Each scene shows the same named points in several views. A view is turned or mirrored, shifted and resized as a whole, has a little noise and may leave points out.

Scene 1
View 1
Dabu: [ 15   3  -1  -1   8  23  11   0  -6   5 -11  -3  14   1   2   4  10  -1
   0 -16   7 -12   1   5   7 -16 -16  -2  -7 -12  -5  14 -10]
Notid: [ 16  -4 -11   9   3  29  11   7  -6   8   4   8   6   6 -11   8  -6  10
  -1 -19  -6  -6 -16   2  10 -10  -8 -11  -3   0  -3   6 -22]
Lupug: [ 26  -5  -9  -5  15  31  12   1 -15   2 -20 -13  25   4  22  -3  19  -3
  -4 -19  -1 -14   9  -5   9 -17 -16  -2 -17  -4 -11  10 -10]
tunum: [ -1  11   9 -13  -6   1  17 -25  12   5 -12  14  11  -3  -6  19  -2 -14
  15   2  15  -8 -17   7  -7  -7 -19   4  25 -17   3   4 -13]
baf: [ 12   0  -6   2   2  22  13  -3  -1   7  -1   8   8   4  -8  12  -4   2
   3 -13  -2  -7 -15   3   6 -10 -11  -8   4  -3  -1   4 -20]
megad: [  1  11   2  10  -4  20   8   4   3  11  11  18  -6   1 -34  14 -12   9
   5 -15  11  -6 -20  14   7 -11 -12  -9  10 -13   8  17 -17]
mer: [ -9  20  20 -16  -9  -8  16 -32  19   6 -15  18   8  -6 -13  23  -1 -20
  20   6  26 -11 -18  14 -11  -7 -24   9  33 -27   8  10  -8]
sebid: [ 14  -3 -11   6   2  26  13   2  -3   8   4  11   6   6 -12  12  -8   7
   1 -15  -7  -5 -18   0   7  -8  -6 -11   1   2  -3   2 -25]
mezav: [ 17  -2 -10   3   5  27  13   2  -6   7  -2   5  10   6  -4   8  -2   5
   0 -16  -5  -7 -12  -1   8 -12  -9  -9  -3   0  -6   3 -21]
ril: [ 13   7   1   7   9  29   6  10 -10   8  -5  -3   7  -1  -9   0  10   6
  -4 -22  14 -13   5  10  12 -20 -18  -5 -12 -18   0  27  -5]
Tiv: [ 27 -11 -18   7  14  39  11  14 -18   5  -6  -7  17   8   8  -1   8  10
  -9 -25 -11 -10   0  -5  16 -15  -8 -11 -21   5 -12   7 -17]
novi: [-10  13  11 -16 -14 -10  21 -37  24   6  -7  28   7  -3 -17  32 -16 -19
  23  11  11  -4 -37   8 -14   1 -15   3  45 -13   7  -9 -21]
tem: [ 48 -24 -39  33  29  76   0  58 -45  10  12 -21   9  16   4 -21  11  39
 -31 -54 -27 -10  16  -9  41 -26   0 -28 -64  18 -19  21 -20]
gulel: [  3   6   5 -22  -4  -2  22 -35  15   1 -20  11  21   0   8  23  -1 -22
  17   7   6  -7 -23  -1 -12  -2 -16   6  29 -10  -2 -11 -18]
Tokif: [  1   9   5  -6  -6   7  16 -17  11   7  -4  17   6  -1 -14  20  -7  -7
  13  -1   9  -6 -22   7  -3  -6 -15  -1  23 -12   3   3 -17]
mup: [ 15   4  -3  12  10  34   5  16 -14   9  -1  -4   6   1 -11  -2   9  10
  -6 -26  10 -13   6   8  16 -21 -17  -7 -19 -14  -1  27  -7]
Mif: [ 11   0  -9  11   2  28   9   8  -4   9   9  12   1   5 -21   9  -8  13
  -1 -19  -2  -6 -17   5  11 -12  -7 -14  -2  -3   0  10 -21]
bel: [ 13   6   4 -13   7  14  14 -13  -1   3 -25  -7  22  -2  15   6  19 -14
   5  -8  13 -15   5   3   0 -14 -22   5   1 -17  -6  12  -5]
zuz: [ 19  -3 -10  11   9  34   8  14 -13   8   1   0   8   5  -8   2   2  12
  -5 -24  -2  -9  -4   3  14 -15 -10 -11 -14  -2  -4  14 -16]
View 2
mezav: [ -7   4   2  -8  14  -3  -5   4  -6  -6  12   0   8   1  12  -4   9   4
 -14   3   9  15  -4   2   1  -1  -8  -7   2   8  -2   5 -13]
Dabu: [ -1  -4  16 -10  13  -3  -6  11  -8 -10  13  -1   6  -3  10  -1   9  -3
 -13  12   7  15 -10  -2   4  -9  -7   1  -2  -1   3  -2 -12]
tem: [-21 -20 -18  -9  56  32  18  36  -1  -9  55 -18  23  10   4  -1  34  17
 -35 -19  41   4  -9  -2   3  28  13  24  11  -1 -18   4 -16]
bel: [  4  -5  28 -10   5 -15 -11   9 -12 -10   9   3   5  -8  12   4   7  -7
 -13  23   3  17 -14  -1   7 -14  -5  -3  -8   0  12  -8 -13]
gulel: [  4  14  20  -7 -10 -32 -19 -12 -13  -4  -9  13   2 -10  19   1  -3  -4
  -6  23  -6  23  -5   5   2 -14 -13 -25  -7  16  14   0 -13]
megad: [ -6  12  -1  -8   8  11  -8  -6   1  -6  -1  -3  -2   7   7 -15   0  -4
   0   0  -5  15  -1  -2  -3 -15 -25  -8   5  -1  -9  13  -9]
Lupug: [ -3 -11  18 -10  19  -9  -4  17 -12 -10  23  -1  12  -6  13   6  15   1
 -22  14  16  15 -14  -1   8   0   4   3  -4   4   7  -7 -15]
mer: [  8  12  26  -9 -13 -17 -21 -12  -7  -8 -17   8  -7  -5  12  -6  -9 -13
   4  24 -18  21  -6  -2   2 -31 -25 -18  -6   0  10   1  -9]
mup: [ -4  -8   9 -10  21  16  -2  15  -2 -12  19  -8   4   5   5  -5  11  -4
 -11   3   8  10 -11  -6   4  -9 -10  11   2  -9  -6   2 -12]
novi: [  4  25  14  -6 -17 -26 -23 -24  -8  -2 -22  13  -5  -5  18  -8 -12  -6
   5  18 -17  23   2   5  -3 -22 -27 -33  -4  15   7   9 -11]
Tiv: [ -9  -5   3  -9  25   1   0  15  -7  -7  26  -4  14   0  11   1  17   7
 -22   1  20  13  -9   1   3   9   2   2   2   7  -2   1 -15]
Tokif: [  0  15  10  -6  -4 -15 -16 -12  -6  -4  -8   7   0  -2  14  -7  -3  -3
  -2  11  -7  20   0   4  -2 -15 -19 -21  -2  11   3   7 -11]
zuz: [ -8  -1   0  -8  21   8  -2  10  -4  -8  18  -5   8   4   8  -5  12   2
 -15   0  12  13  -6  -1   2  -1  -7   2   4   2  -6   5 -13]
View 3
Lupug: [ 12 -28   4  34  -5  14  13 -23  -7   7   0 -12   5 -10  -1   3   6  -2
  -6   9  -7 -16 -20 -15 -10   2 -16 -20 -12  -4  10  -7 -10]
megad: [-16  -7 -10  19  -7   2   4   4  16   8   3  23   8  -9  -2   2  19  -5
 -17  -6  13  23   6   7   6  26  -1   8   7  10   1 -28   1]
Dabu: [ -1 -21   1  28  -6   9   9 -11   2   6   0  -1   9  -6  -5  -1  14  -1
  -9   3  -1  -4 -11  -5  -6  10  -7 -13  -7  -2   9 -14 -11]
mezav: [  3 -18   2  28  -6   8  10 -15   5   6   0   8   7 -15   2   8   4  -6
 -17   1   0   3  -9  -5  -1  12 -13   1  -2  14   4 -16   6]
gulel: [-29 -21  15  12   6   8   5   3  28  -7 -18   3  39 -10 -29  -9  -1 -16
 -31 -12 -12 -15 -17  19  -7  15   4  -1 -25  22  15  -5  -2]
tunum: [-29 -17   5  14   2   5   4   8  25  -2 -11   7  31  -5 -25 -10  11 -11
 -25 -11  -3  -3  -7  18  -5  21   6  -3 -15  12  12 -13  -8]
mup: [  6 -17 -10  34 -10   7   8 -12  -5  12   9   4  -6  -5   8   2  23   4
  -2   7   9   9  -3 -12  -2  12 -11 -13   4 -11   4 -22 -12]
Notid: [  3 -14  -1  27  -5   8   9 -15   6   7   2  14   6 -15   6  10   6  -6
 -17   2   4   9  -5  -6   1  14 -14   5   3  14   2 -21   8]
sebid: [  1 -14   2  25  -5   7  10 -15   9   5  -1  14  10 -19   4  12   1  -9
 -21   0   1   8  -6  -3   2  15 -15  10   1  22   3 -19  14]
Mif: [ -1 -11  -5  25  -7   5   8  -9   7   8   4  18   3 -14   7  10  11  -5
 -16   1   7  16   1  -4   4  19 -11   7   7  14   0 -25   8]
ril: [  0 -18  -8  31  -9   7   7  -8   0  11   7   3  -2  -4   1  -3  24   3
  -4   5   7   5  -4  -7  -5  14  -7 -14   0 -11   6 -20 -16]
baf: [ -6 -16   3  22  -4   7   7 -10  12   4  -4  11  15 -14  -4   6   4 -10
 -21  -3   0   3  -7   1   0  15  -8   4  -4  18   5 -17   7]
mer: [-45 -15   3   8   3   2   0  21  32  -4 -12   7  38   1 -36 -22  19  -9
 -25 -17   0  -4  -5  29  -4  26  18  -7 -20   6  16 -12 -19]
Tokif: [-25 -12   3  15   0   5   3   5  24   0  -8  13  26  -9 -17  -4   9 -11
 -25 -11   1   4  -4  15  -1  23   3   4  -9  17   8 -17   0]
Tiv: [ 20 -23   2  36  -8  13  14 -28  -9   9   4  -1  -4 -15  12  14   3  -3
  -8  11  -2  -2 -14 -20  -4   4 -23  -7  -1   4   4 -15   3]
bel: [ -9 -26   5  25  -1  11   9  -6   6   3  -6  -9  18  -3 -17  -9  11  -3
 -11   1  -6 -17 -17   1 -11   9  -3 -21 -18  -5  14  -6 -19]
View 4
megad: [  7  10   0  -4   0  11   2   0 -10  -2  -5  -2  -2   0   1   4  21 -12
   5   2   3  15   4   7   8 -16  11  -7   7  -5  -1   0  -4]
novi: [ 16   7  34   3  14  13   6 -13   2   9 -11  -4 -22  16  -6  -2  31 -18
  -8   9   5  16   4   1  -4 -22  27   6  -3  -1  18  -4   9]
baf: [  7   3   1   0   2   8  -7  -4  -5  13  -8  -1  -5   8  -3   8  13  -9
   3  -4   6  10   2   1   0 -13   2   0   0  -3  -6  -2   2]
tunum: [ 13   8  22   3  11   4  -3  -7  -1  10 -12  -1 -11  15  -7   0  20 -10
  -3  -1   3  19  -1   1  -1 -16  12   4  -1   0  16  -7   9]
mup: [  2   8 -14  -3  -4   0 -13   5 -12   5  -6   2  11   3  -1   7   4  -1
  11 -15   2  19  -3   5   9  -7 -12  -5   6  -3  -5  -5  -1]
tem: [-11  -5 -54  -7 -19   3 -30   9 -17  20  -1   3  21  -7   3  27 -17   7
  19 -26  10  -3   2   2   5   2 -38 -11   3  -6 -50   4 -11]
mer: [ 15  12  29   3  13   3   2  -7  -1   4 -12  -1 -10  15  -7  -5  25 -12
  -4   0   1  27  -2   3   3 -17  17   6   1   0  27  -9  11]
Tokif: [ 11   7  16   1   8   8   0  -7  -3   9 -10  -2 -10  11  -4   2  20 -12
  -1   1   5  16   2   2   0 -17  13   1   0  -1   8  -4   5]
bel: [ 10   5  10   4   8  -6 -15  -3  -2  18 -13   1   0  17  -8   2   6  -1
   1 -16   2  21  -7  -1   1  -8  -8   7  -2   1  11 -11  12]
Dabu: [  6   6  -1   1   2  -1 -14  -1  -6  13 -10   1   4  11  -5   7   6  -3
   4 -14   4  17  -3   2   3  -9  -8   2   1  -1   1  -7   6]
gulel: [ 14   3  28   5  13   5  -6 -12   3  21 -14  -2 -18  21  -9   2  19 -11
  -7  -1   6  14  -1  -3  -8 -16  12   9  -7   0  15  -7  14]
mezav: [  5   2  -4   0   0   7 -11  -3  -6  16  -8   0  -3   6  -3  10   9  -7
   4  -8   7   8   2   1   0 -10  -3  -1  -1  -3 -10  -1   2]
Notid: [  4   2  -7  -2  -2   9  -8  -3  -7  12  -6  -1  -2   4  -1  12  10  -8
   5  -6   7   7   4   2   1 -11  -1  -4   0  -4 -13   1  -2]
sebid: [  5   0  -3  -2   0  12  -7  -5  -5  15  -7  -2  -7   5  -1  12  12 -11
   4  -3   9   3   5   1  -2 -13   2  -3  -2  -4 -15   2   0]
zuz: [  3   4 -10  -1  -2   4 -11   0  -8  12  -7   0   3   4  -2  10   6  -4
   7 -10   5  11   1   3   3  -9  -8  -3   2  -3 -10  -2   0]
Mif: [  5   5  -5  -2  -1  10  -4  -2  -8   7  -5  -1  -1   3   0   9  14  -9
   5  -3   5  10   4   4   3 -13   2  -5   2  -4  -8   0  -1]
ril: [  5  10  -7  -1   0  -2 -12   5 -10   6  -8   2   9   5  -3   5   7  -1
   8 -14   1  21  -4   5   9  -8  -9  -3   5  -2   0  -7   1]
View 5
Notid: [  6   3  10  -9   1  -2   9   3  -2  -1  -5  -3   8 -12   4  11   5  13
 -12  13  12   5  -2   1   6   7   0  14  -9  19  -5  -7  -4]
mup: [  3   8   1   5  -1   6  12  -6  -3   1   2   0  -9  -1  -1  10  11   1
 -23  -2   7  14   2  18  18   4 -13   2  -2  14  -5 -10 -11]
sebid: [  8   1  12 -12   0  -6   7   6  -2  -1  -7  -4  12 -14   6  10   2  17
  -9  17  13   2  -2  -5   2   8   5  18 -11  19  -5  -7  -1]
Dabu: [  1   7   4  -5  -1  -1  10   0   6  -1  -3   8 -14   1  -4   1   4   3
 -19   1  11   2  12   4  15   4  -4  11   2  12   1 -12   2]
Mif: [  8   2  11  -5  -2   0   9   2  -2   0  -5 -11   5 -13   6  12   3  14
 -12  13  10   5  -7   9   5   7   2  10 -14  20  -5 -11  -5]
mezav: [  5   4   8 -10   2  -4   8   3   1   0  -5   2   4  -8   2   7   3  11
 -13  11  12   3   3  -1   7   6   0  15  -5  17  -3  -8   0]
novi: [  6  -2  29 -19 -12 -17   8  16  26 -14 -27 -19 -32  -9   5 -17 -24  23
  -1  22  14 -36  -1  -7  -8  11  40  22 -20  19   9 -34  25]
mer: [  3   3  22  -9 -13 -10  10   8  27 -14 -23 -14 -50   3  -1 -19 -20  11
 -10   7  10 -29   5   6   3   9  29  13 -13  14  10 -36  20]
baf: [  6   3  12 -10  -2  -5   8   5   5  -2  -9  -3  -2  -8   2   5   0  13
 -11  12  12  -2   1  -2   6   6   5  16  -8  17  -2 -13   3]
zuz: [  4   5   4  -4   2   1   9  -1  -4   2   0   2   5  -8   2  13  10   7
 -17   6  10  12   1   7  12   6  -9  10  -4  16  -6  -5  -9]
ril: [  2   8   3   3  -2   5  12  -5   2  -1  -2   0 -17   2  -1   4   8   0
 -22  -2   7   8   4  18  19   4  -9   3  -2  12  -3 -15  -7]
tunum: [  4   2  20 -12 -10 -10   9   9  20 -11 -20 -11 -32  -1   1 -13 -15  13
  -9  12  12 -23   4   1   2   9  24  16 -12  15   7 -30  17]
tem: [  3   9 -17   3  17  14   8 -12 -33  17  25  23  53 -12   3  41  41   0
 -28  -1  11  54   4   6  25   1 -51   6  10  16 -20  27 -35]
megad: [ 10   1  15   0  -8   1  10   1   3  -4 -11 -24 -12 -13   9   7  -3  15
 -10  13   7  -3 -13  18   3   7  11   4 -21  20  -3 -20  -4]
gulel: [  1   3  22 -24  -6 -19   6  16  27 -10 -22   3 -29   1  -3 -19 -18  15
  -6  16  18 -30  15 -18  -1   8  29  28  -6  14  11 -26  28]
bel: [ -2  10   6 -10  -1  -7  10   4  15  -5  -7  15 -28  10  -9 -10  -1   0
 -20  -1  14  -8  20  -2  16   4   0  15   7  10   6 -18  11]
Tiv: [  3   7   1  -9   6   0   8   0  -5   4   5  16  15  -5  -1  13  15   5
 -19   4  14  16  11  -5  14   4 -15  16   5  13  -6   3  -6]
Tokif: [  6   2  20 -12  -7  -9   9   8  15  -8 -17 -11 -22  -6   3  -6 -11  16
  -8  15  12 -17   0   2   1   9  20  15 -14  18   4 -24  12]
Lupug: [ -3  10   0  -9   5  -4   8   1   5   1   2  25  -5   6  -8   2  11  -1
 -23  -2  14   7  21  -6  20   3 -13  17  12  10   0  -3   1]

In a view up to two points have been moved. Name them for each view, in the order of its rows, or write -.
view 1 -> sebid
view 2 -> Tokif
view 3 -> baf, mer
view 4 -> zuz, Mif
view 5 -> tunum, gulel

Scene 2
View 1
Kase: [  7  10  22  -2  -7 -19 -14   9   3  15  -7  11   0 -17  -3  -1   1  19
  19 -17   0   7 -14 -12   5   0   2   8  -5   4  -2 -16 -13]
Vop: [  4  14  23   4  -2 -18 -11  15   6  18  -9  17  -2 -27   2  -5   0  17
  11 -23  -7  13 -12  -6  -2  -9   4  10  -6  -7  -4 -10 -17]
Vor: [-10  -2  18   2  10 -17   7  -8  19  -4 -11  11   7   9   9   0  13  -3
   2   9  17   4   7  -7  16 -31  14  18  -7  -8  -4   1   7]
Gumu: [  4   2  18 -13  -8 -19  -9  -5   5   3  -5   7   5   1  -1   4   7  16
  21  -1  15  -2  -8 -16  15   4   4   9  -4  10   1 -19  -2]
rut: [ 25 -15  -5 -18 -11   4  -5   0  -9   3  -1 -10  -1   0 -12  -1  -6  17
  13  15   6 -18 -10 -19  27  34  -4  -9  -8  -2  14 -17   2]
Von: [  1   5  20  -4  -2 -19  -6  -1   9   7  -7  11   2  -4   2  -1   9  11
  14  -7  10   6  -6  -9  10 -10   7  12  -7   2  -3 -11  -5]
leguz: [ 19 -17  -3 -22 -11  -1  -3  -8  -4  -5  -2 -11   2  11 -10   1   2  14
  16  20  17 -20  -7 -20  32  31  -2  -3  -6   7  13 -19   9]
gogos: [ 36 -14 -21   7  11  32   7  38 -10  18  -4  -9 -12 -34 -12 -23 -26   7
 -21   1 -28  -6  -8  -4  11  28  -5 -21 -16 -44  13   7  -7]
beke: [ 19 -19  -6 -14  -2   7   4  -3  -1  -4  -2 -11   2   9  -7  -3  -2   7
   5  25  12 -19  -1 -16  31  22   0  -6  -8  -6  12  -8  12]
muvop: [  0 -16  10 -18  -3 -14   6 -24  11 -16  -4  -2  10  29   0   7  17   1
  15  30  31 -14   6 -18  35  -2   8  11  -4   8   5 -13  19]
Dobap: [-10   2  29 -10  -4 -30  -4 -15  15  -6  -9  14   8  12   6   7  18   8
  19   5  24   1   1 -13  15 -20  10  20  -3  10  -5 -13   4]
roge: [  3 -16   4  -7   4  -1   9  -9   9  -8  -6  -3   5  12  -1  -2   7   0
   1  22  16 -10   4 -12  27  -2   6   5  -8  -9   4  -5  14]
Gom: [  8   2   8  11  11   0   3  22   7  18 -11   9  -4 -26   1 -13  -5   6
 -10 -11 -13  11  -5  -3   2 -13   5   3 -11 -28  -1   4 -10]
View 2
Von: [  9   5   5  16   0   5  -9  -4   7  17  -4   9   1  12  19  26 -10  10
  15 -12  -9  17 -17  21  13 -20  18  13  -3  -3  -2 -10   2]
muvop: [ 42  10 -12   9 -41   0  18 -11 -18   4   1  -8  18   6   4  38 -18  22
 -20   4 -23  10  -5  11  31   3  21 -26  16   6   4  -5   3]
beke: [  8  13  -5  12 -31   6   7 -19 -26   1 -12   9  26   4  -3  14 -13  18
 -26  25  -4  -1 -12   1  -8  -5  -5 -20  10  -2   7   8  12]
Vor: [ 25  -4 -10  12  -9   7   6   9   9  22  11  -9  10   1   9  16   3  35
  25 -16 -17  16  -9  12  27  -7  36  -3   0   8   2  -6  -7]
Gumu: [ 15  14   8  15 -12  -1  -5 -12  -5  13 -10  12   4  14  18  38 -21   4
  -3  -4 -13  15 -17  23  20 -16  11   6   3  -7  -3 -11   6]
Kase: [-13  14  20  20  10   3 -21 -13   5  18 -17  27  -4  19  27  28 -18 -10
  10  -6   0  17 -25  26  -2 -30   2  31  -9 -15  -4 -13   9]
roge: [ 18   7  -6  11 -23   7   7 -10 -12   7  -3   1  17   5   2  20 -10  23
  -8   8 -11   7  -9   9  10  -6  12 -15   7   0   2   0   3]
gogos: [-56   3   5  16   8  25 -18 -12 -16   7 -21  29  31   0  -9 -35  15  20
   5  41  25  -8 -24  -9 -69 -25 -29   5  -7  -9   9  25  13]
Vop: [-14   6  17  18  20   9 -24  -1  16  25  -9  23  -3  16  25  17  -7   4
  30 -12  -2  18 -25  25  -1 -29  11  33 -13 -12  -3 -10   2]
rut: [ -7  17   6  14 -20   7  -3 -22 -25   1 -20  19  19  10   5  15 -17   4
 -24  25   3   2 -18   7 -18 -14 -14  -8   4  -9   3   6  14]
leguz: [ 13  20   4  12 -35   1   6 -23 -30  -3 -18  13  18  11   7  29 -25   7
 -35  21  -8   3 -14   8   0  -6  -7 -18  11  -7   2   2  15]
Dobap: [ 36   7  -1  14 -14  -3   3  -1   5  17   4  -3   0  11  17  42 -18  17
  12 -21 -21  20 -10  23  42  -9  33   2   3   2  -3 -16  -3]
View 3
roge: [ 17   1  21  22  -4 -17  12   0 -11   0 -18  15 -12   7  21 -20 -31  18
  11   4  -7 -14   8  14   0   5   3  -6 -32  13  28   4   2]
Vor: [ 37  -6  17   3   8 -11   0  13 -10   7  -1  -4 -35  16  29  -6 -36  19
   9   4  -2  -6  -8   7  -7   9  -8   4 -25  15  14 -12 -28]
Gumu: [  8  -8  32  10   3 -18   8 -12  -7  -2   6  -2   1  16   5   2 -33  23
  25  -4   0 -16   9  12  13   3   0  -4  -4  18  27   9   0]
leguz: [ -2   1  28  36 -10 -22  19 -15  -8  -9 -23  27  12   5  12 -27 -31  18
  17   1  -8 -24  21  20  10   0  12 -16 -25  15  40  19  29]
Kase: [ -3 -22  31   1   7 -18   0 -15  -3   8  14  -6  19  14 -14  23 -26   8
  17 -10   5 -15   0   5  20   5   3   6   3  16   8   1  -3]
gogos: [-30 -41   8  33 -13 -15  -1  11   1  32 -45  51  48 -10 -13  -5  -2 -37
 -40  -6  -9 -28 -12  -7   9  11  39   3 -45  -5 -25  -5  24]
Von: [ 13 -14  26   2   6 -17   0  -5  -7   6   8  -6  -6  17   4  10 -29  15
  16  -3   3 -12  -2   6  10   7  -1   3  -7  15  14  -3 -11]
Dobap: [ 33   0  29  -2   9 -16   5  -5 -11  -5  11 -16 -28  21  20   2 -39  33
  31   2   1  -6   3  11   6   4 -14  -1  -7  21  33  -1 -19]
Gom: [  5 -34  14   1   4 -11  -9  11  -2  27  -9  10   8   8  -4  17 -16 -16
 -17  -4   1 -12 -18  -7   6  13  11  13 -24   4 -19 -17 -15]
beke: [  1  -1  20  36 -10 -16  16  -4  -9   0 -30  33   5   1  17 -31 -28  10
   4   2  -9 -22  11  15   5   1  15 -11 -38  11  28  12  22]
muvop: [ 30  13  27  25  -3 -16  17  -4 -13 -14 -15   8 -29  10  36 -34 -42  36
  25   7  -8 -14  15  21  -3   1  -6 -13 -30  19  49  11   2]
rut: [-12 -12  25  31 -11 -19  13 -11  -5   3 -23  29  23   2   1 -16 -23   5
   5  -3  -7 -25  11  13  13   2  18  -9 -27   9  21  15  28]
Vop: [ -1 -31  25  -6   9 -15  -8  -6  -3  17  14  -9  15  16 -16  32 -22   0
   5  -9   7 -11 -10   0  18   6   3  11   2  13  -6  -9 -14]
View 4
Vor: [-17  -5  -3 -30 -21  12 -20 -33   2 -20  15 -18 -15   8   1   3  10  18
   7  13 -17   4   9  25 -23  -7 -20  11   3  28  19 -23 -15]
Gom: [-19   7  10  -9   4   9  -7  -5  21  10  20 -17  16  10  16  14   0  18
   7  -2  -9  -7   6   7  28  12   0  26  -3  16  25   4  -7]
rut: [-16   1   2  -3   5 -33 -11  -9  -2 -23   8   3  -2   2  -3  16  11  -1
  -3 -12  26  -3  -3   9   2 -15   1  -8 -15 -27   3   4   1]
Von: [-18 -12  11 -18  -6   0 -21 -21   8 -28  29 -20  -4  10  -6   9   8   3
 -10  13 -11   4   0  10   0  -8 -24  -2   0   8  11 -17 -14]
leguz: [-17  -6  -1 -11   0 -37 -14 -21 -10 -39  10   4 -16   1 -11  11  17  -4
  -8  -8  25   2  -4  13 -16 -25  -7 -21 -15 -27  -3  -5  -1]
roge: [-17  -4  -4 -18 -11 -16 -15 -27  -8 -29   8  -4 -18   2  -4   7  14   7
   3   0   7   2   5  19 -23 -18 -10  -4  -5   1   8 -13  -7]
Gumu: [-19 -13  10 -15  -2  -9 -19 -18   6 -33  29 -19  -5   9  -9  11  10  -6
 -14   9  -5   6  -3   8   0 -11 -20 -11  -4  -5   6 -14 -14]
Vop: [-20  -5  19  -8   4   8 -14  -8  24  -6  36 -27  15  15   5  17   0   6
  -8   8 -17  -2   0   1  32   9 -15  12  -1   9  17  -5 -13]
gogos: [-16  27  -1   8  18 -26   6   5   7  22  -8  13  18   1  24  23   0  21
  23 -33  37 -20   7   8  32   5  32  26 -20 -18  18  31  13]
muvop: [-16 -12  -8 -27 -18 -17 -21 -37 -15 -47   7  -6 -32   1 -14   0  21   3
  -2   7   5  11   3  26 -45 -29 -19 -16  -4  -1   3 -24 -11]
View 5
Kase: [-20  23   9  10   0   1  27   0   2  10 -14  -3  -1  21   1 -19 -12  -4
  18 -17  -8  26 -20   3  17 -20  15   9  -7   8  18 -11  13]
gogos: [ 21  -5   9   7 -12   0  -2 -10   5 -34  10  44  32  30  22  -8   3  18
 -21  23 -28   3 -10 -26 -28  -9  -7   1  -2  -3  11   5  13]
Vor: [-26  11  -8  -9  -6  24  33  -5 -10  19 -25 -27 -21 -12   5 -15  -4  15
  13 -16  -3  -4  -3   7  17 -17  -5  18  25 -19   5   5  -4]
leguz: [  8 -16   6 -12  28   0  29   6  -8   2  -9  -3  -4  19  -1  -5   1   0
   4 -19 -12  -6  12   5  17  22  -5  11 -22   2  -2 -17 -10]
Dobap: [-30  14  -2  -6   6  15  41   3  -9  28 -29 -32 -25  -4  -4 -16  -7   2
  22 -29   1   6  -2  15  31  -9   4  17   9  -7   6  -7  -4]
roge: [ -6  -8  -1 -12  11  12  30   1 -10   8 -15 -11 -11   3   3 -10  -1  11
   4 -15  -8  -9   8   6  15   5  -7  14   1 -11   0  -5  -6]
beke: [ 14 -18   5  -9  22   1  25   3  -7  -5  -6   5   1  18   4  -5   3   6
  -3 -10 -16  -7  11   0   6  18  -9   8 -15  -3  -1 -12  -8]
Von: [-22  17   3   3  -2   9  28   0  -3  15 -19 -14 -10   8   2 -16  -8   4
  17 -19  -6  14 -12   6  19 -17   8  13   5  -1  12  -5   7]
Gom: [-13  20   2  11 -20  13  12  -9   3  -5  -9   8   8   9  14 -15  -5  14
   0   6 -14  13 -21 -11  -6 -32   3   8  18  -7  15  10  14]

In a view up to two points have been moved. Name them for each view, in the order of its rows, or write -.
view 1 -> rut, roge
view 2 -> Kase
view 3 -> -
view 4 -> Gom, Von
view 5 -> beke
